Each row is a point on a tangle of strands that fork, close into loops and nearly touch. The rows are in no order.
Two points are linked if the straight distance between their rows is under 54.3. Some points are linked to none.
(234): [-10  13  10 -11   4   2 -11 -13   2  -8  10 -10  20  18 -31 -11  15 -26
  24  -2]
(582): [-27  -1  -9 -19 -13  -3  20  34   6 -24  -4   2  -7  -7 -27  -4  -1 -29
  10  17]
(339): [  3  15  18 -21  23  11 -20  -5  -2  19   6   7 -23  37  -7  -7   4 -20
  -4 -31]
(937): [  2 -30   0  26  -9  -1  -8  -2 -19  20  14   6   9 -36  20   2  19 -17
  -2  -1]
(952): [ -2  14  23  -9  38   3   8 -28  18 -12  -2 -13  36   7  -7 -12 -13  -1
   2 -14]
(157): [  4  19 -17  -1  -8 -15   0  20  -3  -2  -1  17   5  11 -12 -31 -10  13
  31   3]
(691): [ -6  17  -5  -7   3   5  -4  18 -13   7   0  18  -3  11 -18  14   2 -21
  10   0]
(369): [  6 -17 -10  30   6   1   7 -19   6  21  -5 -14   2 -24  23  11  -6  26
   8  -3]
(655): [ 13 -28  -3   2 -21  33  -1 -12   1  35 -14  -3  -3 -18  -1   2   1  19
 -20 -10]
(897): [-12  11  -2   2  -1  12   6  -3  12 -20   4 -14   1  10 -11  29  13  13
   2  33]
(1006): [ 17   3 -12   3 -16   1 -20 -10 -18  -1  -8  -8 -16   0   4   7 -10  27
  13  -4]
(1042): [ -4 -24   4  17 -13   3 -11   0 -25   2   6  -1   4  -6   7 -31   2 -20
  19  -5]
(1036): [-30   8   6  -9   3  -9  -4   9  -7  -5  10 -13  23  -2 -13   4   9 -36
  16  -3]
(144): [ 23   7   8  12  16 -19  20  -7  10  -8  16   5  -1  -3  25  34   8   7
 -17  12]
(24): [  3  11  -2 -20 -11 -17  -8  27  -4 -17  -2  26 -15   8  -3 -19  -2   1
  -7   4]
(967): [  9 -10  17 -30  -6   3 -33 -19 -24  -9   4 -10 -11  -7  15 -16 -24  16
  -2 -12]
(138): [ 36 -21  10  -3 -30  -8  -5  18 -16  -2  10  26   0 -13   5  -5  21 -14
 -25   1]
(517): [-15   2   1 -28   6   4  -1  -6   5  -5  20 -28  -8  31 -20 -12  19 -29
  30   3]
(900): [-13  -5 -10  17   7 -18  32   5  10   2  11  -7 -11   3  11  -3  18  -5
  26  25]
(706): [-19  -9 -17 -10  -4  -2  13  37  20  -2  -8  24   5  -4 -34  -1   6 -27
 -12   9]
(754): [ 16  -5   7 -25  -4   4 -13  -3  14 -13  15   0   6   4  -3   1   9  31
 -13  23]
(216): [ 22   5   8   9  25  -3   7   2   1   9  15  23   6  -7  11  29  21   1
 -10  17]
(200): [ -7  15   4 -26   3   8  -3 -12   4 -18 -10 -15   0  20  -4 -19 -25   7
  -3 -18]
(269): [  3  -8  -2  34  12 -27  20 -25   5   1   4 -15  -3 -12  26  11 -14  18
   3   5]
(810): [ 12   3   9  -1  27   6   4   2   0  -3   3  33 -21  29  -9   4  13 -13
 -14   5]
(467): [  5  -9   9  -5   1 -28 -15  -5  -3  -3  17  -9   9 -20  23   1  -3  31
   1  13]
(1010): [ 13   6  -3  12   1  -1 -16   3   2 -16   8   0  34 -18  -3  27   5  34
 -11  23]
(894): [-11 -13  -3  20  -5   7  40  -3  11 -11  11  -5 -17   3  19   6  15 -10
  -4  17]
(538): [-15  14 -22   7   1  -4  -8  -7  -6  17  -7 -23  -9  13   6  20  -2  10
  32  -9]
(159): [  1   7  -3  13  39 -34 -14   3   6  16  16   4  31  -3   3  -1   6   8
  13  14]
(343): [-16  -5 -20  17 -24   8  -6   5 -21   5  -6 -14  15  -6  -2 -12   3 -25
  18 -17]
(454): [-36 -13  -6 -13  -5  12  24  20  16  -4  -2  -8  -6   4  -8   0  17 -26
   7  19]
(424): [  7  22  -1  -5 -15 -29   0  24 -13 -26  -7  23 -28  11   7 -22 -16  -2
  -1  -6]
(314): [ -6  -1  -6   0 -10  18  -7  -5  -6  -6  -8 -19 -38  24  19  22  -3  11
 -11  -7]
(722): [ -7 -21   6  17   2   1   4  -8 -27   0  11  -8 -16   8  15 -24   9 -37
  22 -10]
(1066): [-12  19  -4   8   5  -6   0   2 -15  18   2  -6  -6  12 -15  10   5 -16
  32 -18]
(397): [ -5 -20   1  14  16 -17  10  -9   3   3  21  -7   2   1  11 -29  14  -8
  25  13]
(932): [-39  -7   4 -18  -6   9  13   9  -1  -2  -2 -14 -23  14 -10  -4   4 -45
   4  -7]
(579): [ 10   5   5   4  11  19  -3 -25   6   6  -8 -12  10  -3  -1   1 -18  20
   7 -11]
(125): [ -8  32 -12  -8  -2 -18 -30  19 -19   6 -13   5   1  -2   1  10 -26  -6
  15 -18]
(333): [ 20  10  -9  24  -4 -17  10   4  -1  -3  12  13 -11   8  -5   8  26  17
  21  24]
(360): [ -2 -13  -5  16  20 -28  -3 -13  -1  -4  17  -9  14  18  -8 -13  25  -7
  25  29]
(856): [  3   5  -4 -15  22  12  14  10  21  20   8   7  -6  23 -31 -18  22 -28
  17  -4]
(480): [-16   5 -11   5 -10  30  -3   1  11  13 -19 -16   9   6 -15   5  -2   0
 -20 -23]
(388): [  5 -18   8  -2 -17  11 -10 -15  -4  13   3   9  36 -17 -17 -36  -6  24
  18  -3]
(912): [-23 -12   7  -9   2  16   0  -5 -18  -6  14 -16 -27  19  19  -3   9 -35
   7  -8]
(47): [ 13  -2  14 -14 -15 -28 -11  -7  -7 -11  11   1  -6 -25  25  -1 -18  21
 -13  -3]
(596): [ -1  18 -17  -5 -17  11   4  11  18 -11  -8  -6   1  11  -8  -5 -10  37
   0   1]
(389): [ 25 -33  11  10 -17  -3 -11 -16  -8  21   5   9  11 -44  15  18  10  -1
 -16  -2]
(501): [ -5  21   0  -5  18   8   2   1  12  -7 -22  11  17  -1  -4  15 -29   9
 -30 -15]
(124): [ 21   8  -9  18 -20  -8  16  17   2 -26  -1  23  -7   2 -18   1  14   1
   1  14]
(766): [ 11 -27  -7  -5 -21 -11 -26 -11  -6  22  -5 -22 -10 -33  26  11 -12  21
   6  -7]
(907): [ 32 -13  19 -21 -27 -25   7  19  -3  -1  20  23  -5 -11  11  -9   9   5
 -28  -4]
(654): [ 16   3  15 -26 -12 -19 -20  18 -11 -13   9  14  -9  -6  20 -17  -7   6
 -18   1]
(770): [-13   3   4 -14  34   4  25  -1  20  -3   7  -4   1  14  -6 -12  13 -19
  14   5]
(998): [-14   7  -7  -6  10  16  -3  -4  -4  10  -9 -24 -22  16  16  15 -14   4
   0 -16]
(471): [ -6  -7  -4  -4 -29   3  18  11  18 -33  -4  -2   8  -8  -9  -9   5  10
 -22  21]
(54): [ 19   5   5   9  34   6  -2 -22   9  30 -13  -3  28 -13  -1   6 -14   8
   4 -20]
(40): [ 10 -23  18 -12 -20   4 -33 -30 -27  -9   7 -11  -7 -13   4 -19  -9  15
   7  -4]
(697): [  8  11   1  11  -1   8   2 -18  11  -5  -8  -9  17   8 -14 -12  -9  36
   9   3]
(637): [ 15   4   1  24   0 -21  32 -15   7   1  12 -11 -18   2  28  16   3  19
   5   7]
(221): [ 16 -30   4 -10 -31 -13 -12 -22  -8  19   4  -3  -2 -47  23  11  -1  20
 -12   0]
(59): [ 13  -3  16  -4   7  13  -9  -9 -17  -9   0   7 -23  19   3   0   6  -6
  -9   0]
(938): [ 19 -20  -1  14  -7  43 -22 -19  -7  18 -26 -18  -4  -9  -8  23  -3   9
 -13 -12]
(198): [ 20 -15  10 -14  -8   9 -22   5  -7  18   0  32  10 -13  -9 -35  -8   7
 -21 -10]
(1025): [-23   8  -5  27 -10   1  25   0  -2  -8 -14  -3 -14  -8  15  22 -12 -15
 -11  -4]
(167): [ 12  13  -2   5  13   7  -4   1   8  -2 -17  11  -1  -6  16  26 -18  12
 -35  -7]
(1062): [ 13   8 -11   9  18  14  -1   3   8  16 -11   3   2  -5   5  39  -9  21
 -17   1]
(984): [  1 -18   4  -3  -4  20   0  -1   6  24  -9   0   1 -16  11 -16 -14   7
 -21 -19]
(469): [  7  -1   5   5  28  -2  14  13  -4   8   6  28 -38  20   6  12  19 -24
 -13  12]
(358): [  8   7  -5 -14   1  17  -6   6  14 -20   7   0  14  14 -17   9  18  22
  -5  31]
(618): [ 20 -10  -5  25   5  11   3  -9   0  13  -5  -9   2 -19  12  37   4  14
 -11   3]
(383): [  0  -9  -1   5  -5 -12  14  13  -3   7   8   9 -10 -19  28 -17   3   2
   2   3]
(51): [  4 -21   6 -14 -18  14 -21   3 -10  17  -3   8  10 -25   3 -36 -22  -3
 -10 -25]
(657): [ -5   3  -5  26 -18  17  33   2   9   6 -10  -1 -18   2  10  19   4   1
 -22   2]
(547): [  9  -3  12   8 -10  17  -9 -27  -6 -12 -11 -10 -25  13   9   6  -8  16
 -25  -9]
(387): [ 10   4  18 -21  -7   8 -22 -16 -11 -23  -9  -1   3   8  -6 -26 -30  15
 -14 -18]
(851): [  1  19 -15  -7 -32   1 -17  18  -4  -9  -7  -6 -12   7   0  -2 -12  32
  -4   4]
(834): [-28  26  11 -11   4 -18   6   5  11 -17  -5  -5  22  -3 -13 -11  -9 -33
   6 -14]
(371): [-12  32  -2 -12   7  -8  -5  -8  -1   5  -2  -5   1  18 -13 -10 -19   3
  22 -22]
(765): [  1  -4   5  -5   6   0   5  12   3 -25  -7  30 -21  24 -26  -1  12 -24
 -19   5]
(173): [-22   7  12   1  31  -6  28 -19  24  -3   7 -19  22  13  -3  -9   4  -7
  17   1]
(513): [-27  18   0  -8   0   4   9  12  10 -14 -21   3   8  -7   2   9 -28  -6
 -23 -11]
(302): [-13   6  -9   4  23 -32  -5   2   8   7  11 -11  17  -8  14   2  -2  19
  11  22]
(17): [-38  -4 -10  19 -15   8   7  -2 -11  -3  -9 -20  -1  -6   8   5   0 -12
  11  -9]
(385): [ -7  27 -14 -18  -2 -11 -18  33  -8  10  -5  19   4   3 -13  13  -8 -11
   4  -8]
(992): [-12  20  10 -17  23  -1   9  -3  21  -7  -3   5  39 -10  -5 -17 -15 -16
  -2 -17]
(367): [ 30  -4  -7   2 -20  -5   4  23  -4 -16   5  37  -5  -2 -16  -3  26 -12
 -13  12]
(197): [ 14  -5  11  12  36   5   9 -15   2  29   5  12  26 -11  -3 -17 -11  -3
  10 -11]
(539): [ 21  -7  -7   5  -5  -6 -38 -12 -22  17 -15 -23  -2 -12  10  17  -9  21
  16  -6]
(12): [  6   1  -2  24  27 -30  -5 -11  -4   2  14   2  31  15 -17 -11   8  -1
  18  21]
(784): [-19   8 -12  -3 -21  17  -3   9  -3  -6 -32 -12   4  -7   1   7 -19  -6
 -22 -20]
(719): [-10   5  12  -5   9  -4  11   3  -2 -37  -4  12 -12  15 -24   3  -1 -29
   1  11]
(530): [ 26   2  -3  18  15 -17   2   3  -4  14  19  17  -8   1   9   9  18  12
  17  19]
(906): [-11   0 -10 -20  13   8  13  27  23  18   0  17  10  14 -37 -15  20 -33
  -3   2]
(836): [-11  -7 -14  17 -16  32  18   1  15  11 -20 -10   3   3  -4  12   3  10
 -12  -2]
(861): [-31  -4  -9 -10  -8  16  17  11  20 -15  -3 -19  -4   3 -10  24  19  -7
  -3  28]

A fork is a point with three links, a tip a point with one. Leave the first point through the second and follow the links. Name the first fork or tip that comes.
(992); (952) -> (454)
(596); (851) -> (937)
(784); (513) -> (654)
(454); (582) -> (517)

A tip is a point with one link. Name the tips that can be reached along the links from each point below, in the order of the rows.
(834) -> (517), (754), (424)
(387) -> (125), (40), (469), (719)
(984) -> (938), (198)
(389) -> (937), (197)
